Each scene shows the same named points in several views. A view is turned or mirrored, and shifted as a whole, has a little noise and may leave points out.
(in the rows, 128 means zero)

Scene 1
View 1
Moli: [183 134 154 127  90 122 114 152 111 212 130 122 147 160 145 146 154 114
 148 117 168 162 162]
vap: [133  89 125  90 157 137 158 179  99 165 151  97 113 121 144 106 130 103
 163 172 114 169 156]
nura: [142  91 154  69 140 156 148 177  88 128 122 115 114 158 157 122 133  93
 166 151 145 165 134]
Vuv: [160 157 206 109 106 149 146 139  94 168  99 111 127 184 128 167 134  72
 167 100 177 141 107]
Zapa: [181 155 190 125  84 131 123 138 106 199 111 118 146 182 138 167 148  93
 156  97 183 149 135]
pumo: [113 137 207  79 162 168 192 162  79 126 106  88  92 158 114 146 107  48
 178 133 143 137  82]
kul: [127 126 187  85 149 158 172 163  85 139 114  98 103 156 127 138 116  64
 174 136 144 146 104]
tapu: [175  50 110  63 117 142 106 189  98 142 138 139 137 158 188  99 161 133
 146 167 151 192 186]
kav: [ 94 107 187  59 188 175 207 179  73 104 117  83  76 140 121 127  97  49
 183 159 121 143  85]
gep: [ 93 148 192 102 186 155 218 162  84 154 128  64  83 122  94 140  90  41
 182 148 110 133  83]
Neme: [165  91 139  82 119 140 124 172 100 159 131 120 129 156 162 121 147 109
 154 146 153 172 160]
Fav: [143 151 194 112 127 146 163 150  96 175 115  98 116 158 121 156 124  70
 171 117 153 142 109]
num: [168  63 141  53 122 157 116 184  89 119 119 134 131 176 182 113 153 113
 155 152 161 179 159]
sur: [138 122 190  76 139 164 159 163  86 129 106 107 112 172 134 141 126  71
 172 132 156 149 105]
Nadiz: [ 79 100 176  55 204 173 218 185  71 100 126  74  67 127 118 112  92  49
 188 173 103 146  87]
View 2
tapu: [ 76   0 133 205 137  87 173  99  70  92 112 182 125  94 130 105 181 117
 132  73 133 145  82]
Neme: [ 87  41 146 172 129 109 153 107 104  91 121 153 125  98 132  97 157 124
 136  93 124 151 108]
gep: [160 128 151  82 109 173 108 103 125 175 152  94  68 101 123 105 105 124
 212 114 140 155 168]
kav: [165 118 132  90 123 134 131  62  91 182 142 120  61  98 124 124 131 132
 200 117 166 142 144]
Vuv: [102 123 163 106 128 107 131 104 175  83 122 116 129 100 133  93 127 156
 106 143 113 164 143]
sur: [123 109 147 108 132 105 138  75 127 122 129 130  99  98 130 112 139 142
 142 126 142 151 132]
nura: [110  66 137 147 131 106 150  83  95 121 123 150 102  97 129 112 153 131
 152 102 142 146 114]
vap: [108  37 142 167 115 145 142 119  83 130 137 143 100  98 127  98 141 104
 188  71 127 151 122]
Nadiz: [172 111 128  90 124 147 128  62  71 200 147 119  46  98 122 129 133 122
 226 105 174 140 145]
num: [ 92  40 133 169 140  87 164  82  85 103 116 169 114  95 130 111 170 128
 137  97 139 143  97]
Zapa: [ 77  94 173 135 122 111 134 131 186  51 120 124 153 100 134  81 131 146
  91 130  97 169 136]
View 3
Moli: [ 78 102 171 170 172 105 130 109 130 166 153 114 100 182 134  94 153  68
 149 115 105  91 103]
kul: [143 155 137 121 125 102 157 140 165 120 176  69 109 139 133  96 157 129
 143 169 150 101 148]
Neme: [116 153 140 151 145 102 108 110 133 162 131 119  96 148 109  90 141  98
 139 150 113  96  94]
sur: [134 157 162 131 119  91 172 143 149 125 184  82  85 141 127  91 161 123
 164 153 141 105 137]
Fav: [112 122 157 136 144 103 169 137 161 124 187  68 112 162 148  99 165 107
 153 145 143  97 150]
gep: [154 140 106  97 140 118 159 148 206  98 184  29 159 141 159 110 157 148
 120 191 174  98 195]
Vuv: [102 120 185 145 138  93 189 141 147 122 202  79  86 164 145  95 173  98
 174 129 137 103 139]
num: [136 179 139 144 124  96 106 116 126 159 128 129  78 130  88  86 138 114
 147 161 114 102  87]
pumo: [151 158 135 109 117 101 178 157 178 101 193  52 114 133 136  98 162 143
 152 178 164 107 168]
nura: [139 171 131 133 125  99 123 125 145 143 143 101  96 130 104  89 146 121
 140 169 128 103 112]
Nadiz: [190 194  88  83 108 110 135 150 197 101 160  46 142 111 123 101 147 172
 117 219 173 103 173]
vap: [136 150 102 130 156 119  85 109 159 157 120  98 136 144 115  97 135 116
 110 176 127  92 124]
tapu: [129 177 129 155 139 100  74  97 113 183 100 146  80 132  77  84 131 100
 136 156  96  98  63]
kav: [177 185 105  92 109 103 152 151 188 105 168  54 128 116 124  99 153 162
 132 204 169 106 171]
View 4
kul: [126 142 126 147 115 154 148 157 108 124 131  96 103 101 176 146 129 149
 177 128 151 177 119]
Fav: [138 166 118 155 100 143 148 171 128 111 124 108 116 124 189 146 128 139
 152 141 152 169 155]
gep: [115 121  88 145 176 168 148 174 133 136 130  95 152  98 169 168 144 145
 207 168 180 163 101]
kav: [104 101 115 140 153 168 152 148  93 144 134  83 118  85 154 153 135 157
 213 132 161 170  77]
pumo: [122 148 121 151 136 168 149 172 115 137 129 102 111  77 185 149 127 143
 200 141 163 189 105]
Moli: [151 163 126 151  40 104 149 143 115  85 120 103 100 180 173 131 130 143
  93 115 120 142 198]
Vuv: [152 192 137 164  80 140 148 178 130 107 122 118  95 115 206 139 117 135
 143 133 141 189 171]
Zapa: [160 192 134 158  50 121 147 168 132  90 118 115  92 151 202 134 122 137
 108 126 129 167 198]
sur: [130 150 139 147  99 156 149 157 100 123 129  97  89 100 181 138 123 147
 171 116 140 185 122]
vap: [112  84 111 128 100 125 149 117  83 109 134  69 120 160 126 143 143 163
 150 112 134 125 119]
Neme: [131 123 137 137  56 120 150 120  76 101 130  82  86 153 149 130 129 156
 127  92 116 146 145]
tapu: [122  95 156 124  29 111 153  88  41  98 135  65  65 164 127 116 128 174
 118  58  95 137 133]
nura: [121 118 139 137  83 138 150 129  76 115 133  82  87 120 155 135 128 159
 158  95 125 162 114]
num: [123 116 153 133  52 129 151 111  56 108 133  78  68 135 145 124 122 165
 143  74 107 159 122]
View 5
Nadiz: [138  86 204 112 156 100 114 105 128 108  99 110 176 164 165 137  62  93
 144 154 140  92 135]
pumo: [119  91 160 104 142 136 108 110 139 104 107 102 159 120 173 140 114 142
 156 153 120 146 140]
Vuv: [100 121  98 124 134 177 123 110 134 119 111 110 137  91 189 152 163 197
 165 113 104 192 137]
Neme: [111 152  96 171 151 167 152  91  89 152 105 157 133 145 182 167 117 161
 151  49 118 139 113]
gep: [119  81 177 118 143  90 131 144 142 111  96  68 181 136 178 117 111 125
 143 150 136 132 161]
tapu: [119 172  93 188 162 179 156  66  65 165 104 197 122 168 182 186  90 151
 148  21 119 114  90]
Moli: [ 93 152  62 178 139 173 166 122 101 159 107 130 131 117 198 157 167 202
 152  39 111 185 133]
kav: [132  88 186 108 152 115 109 101 133 104 101 111 168 150 166 142  76 111
 151 154 133 110 132]
nura: [119 132 126 146 150 156 132  82 102 135 106 154 138 147 175 165 100 144
 151  86 123 126 112]
vap: [118 134 130 177 155 123 166 113  87 155  96 135 156 168 183 147  97 129
 140  56 135 112 129]
num: [119 155 111 162 157 180 138  66  86 146 107 179 127 152 177 180  96 150
 153  56 116 123  98]
Fav: [104 114 114 131 137 147 134 123 131 125 108 100 151 111 185 143 148 176
 158 110 115 172 145]
sur: [115 115 133 119 143 159 116  90 125 115 109 131 146 120 175 158 117 157
 159 122 114 149 124]
kul: [115 101 145 115 142 139 119 111 132 114 105 106 156 121 177 145 119 150
 154 134 123 150 138]
Zapa: [ 92 141  69 151 131 185 145 115 123 139 113 115 131  92 197 154 180 214
 160  73 102 201 138]
View 6
num: [151 129  90  58 144 112 116 124 111  93 177  97 127  61 123 199  85  78
 182  92  46 116 156]
Zapa: [120 163 104  53 112  54 139 121  90 149 191 111 161 122 121 150 138  79
  68  61  55 111 150]
Moli: [134 153  92  47 122  70 153 107  75 151 166 118 140  85 132 164 127  84
  79  64  28 119 144]
Nadiz: [108  66 144  69 129 135 105 186 150  90  84 116 115 130  79 173 105 119
 222 120 151  64 208]
vap: [139 102 102  51 137 125 147 138  93 115  96 127 107  63 122 189 104 110
 170 101  61  96 167]
tapu: [170 131  73  52 151 118 129 105  91  97 171 104 115  25 134 215  78  77
 186  91  17 128 143]
nura: [135 114 107  61 136 113 110 141 125  91 157 100 128  86 112 191  93  88
 190  98  79 101 169]
Vuv: [109 148 118  59 110  62 120 138 118 137 187 105 166 148 106 141 138  81
  96  70  91  98 168]
kul: [111 113 126  62 119  98 113 155 131 112 142 109 139 131  97 161 121  97
 154  91 111  85 180]
kav: [106  80 140  66 125 122 102 179 149  94 109 110 129 140  82 166 111 110
 204 111 146  66 200]
gep: [ 84  74 155  61 107 108 126 187 134 127  67 132 125 164  78 140 138 130
 153 105 161  56 208]
pumo: [ 98 105 140  65 114  99 108 171 143 111 137 109 145 157  85 152 125  99
 158  93 138  73 193]
sur: [116 122 123  63 121  92 109 149 132 107 167 100 147 130  98 165 114  88
 155  89 103  90 178]
Neme: [148 131  93  55 135 100 133 120  94 115 160 111 127  65 126 187 102  87
 149  85  41 114 152]
Fav: [107 128 124  56 112  78 130 146 112 136 148 116 149 138 103 148 136  96
 110  78  97  88 174]

In a view up to two points have been moved. Name them for each view, in the order of its rows, or write -.
view 1 -> num
view 2 -> -
view 3 -> sur
view 4 -> kav
view 5 -> kul
view 6 -> nura, gep
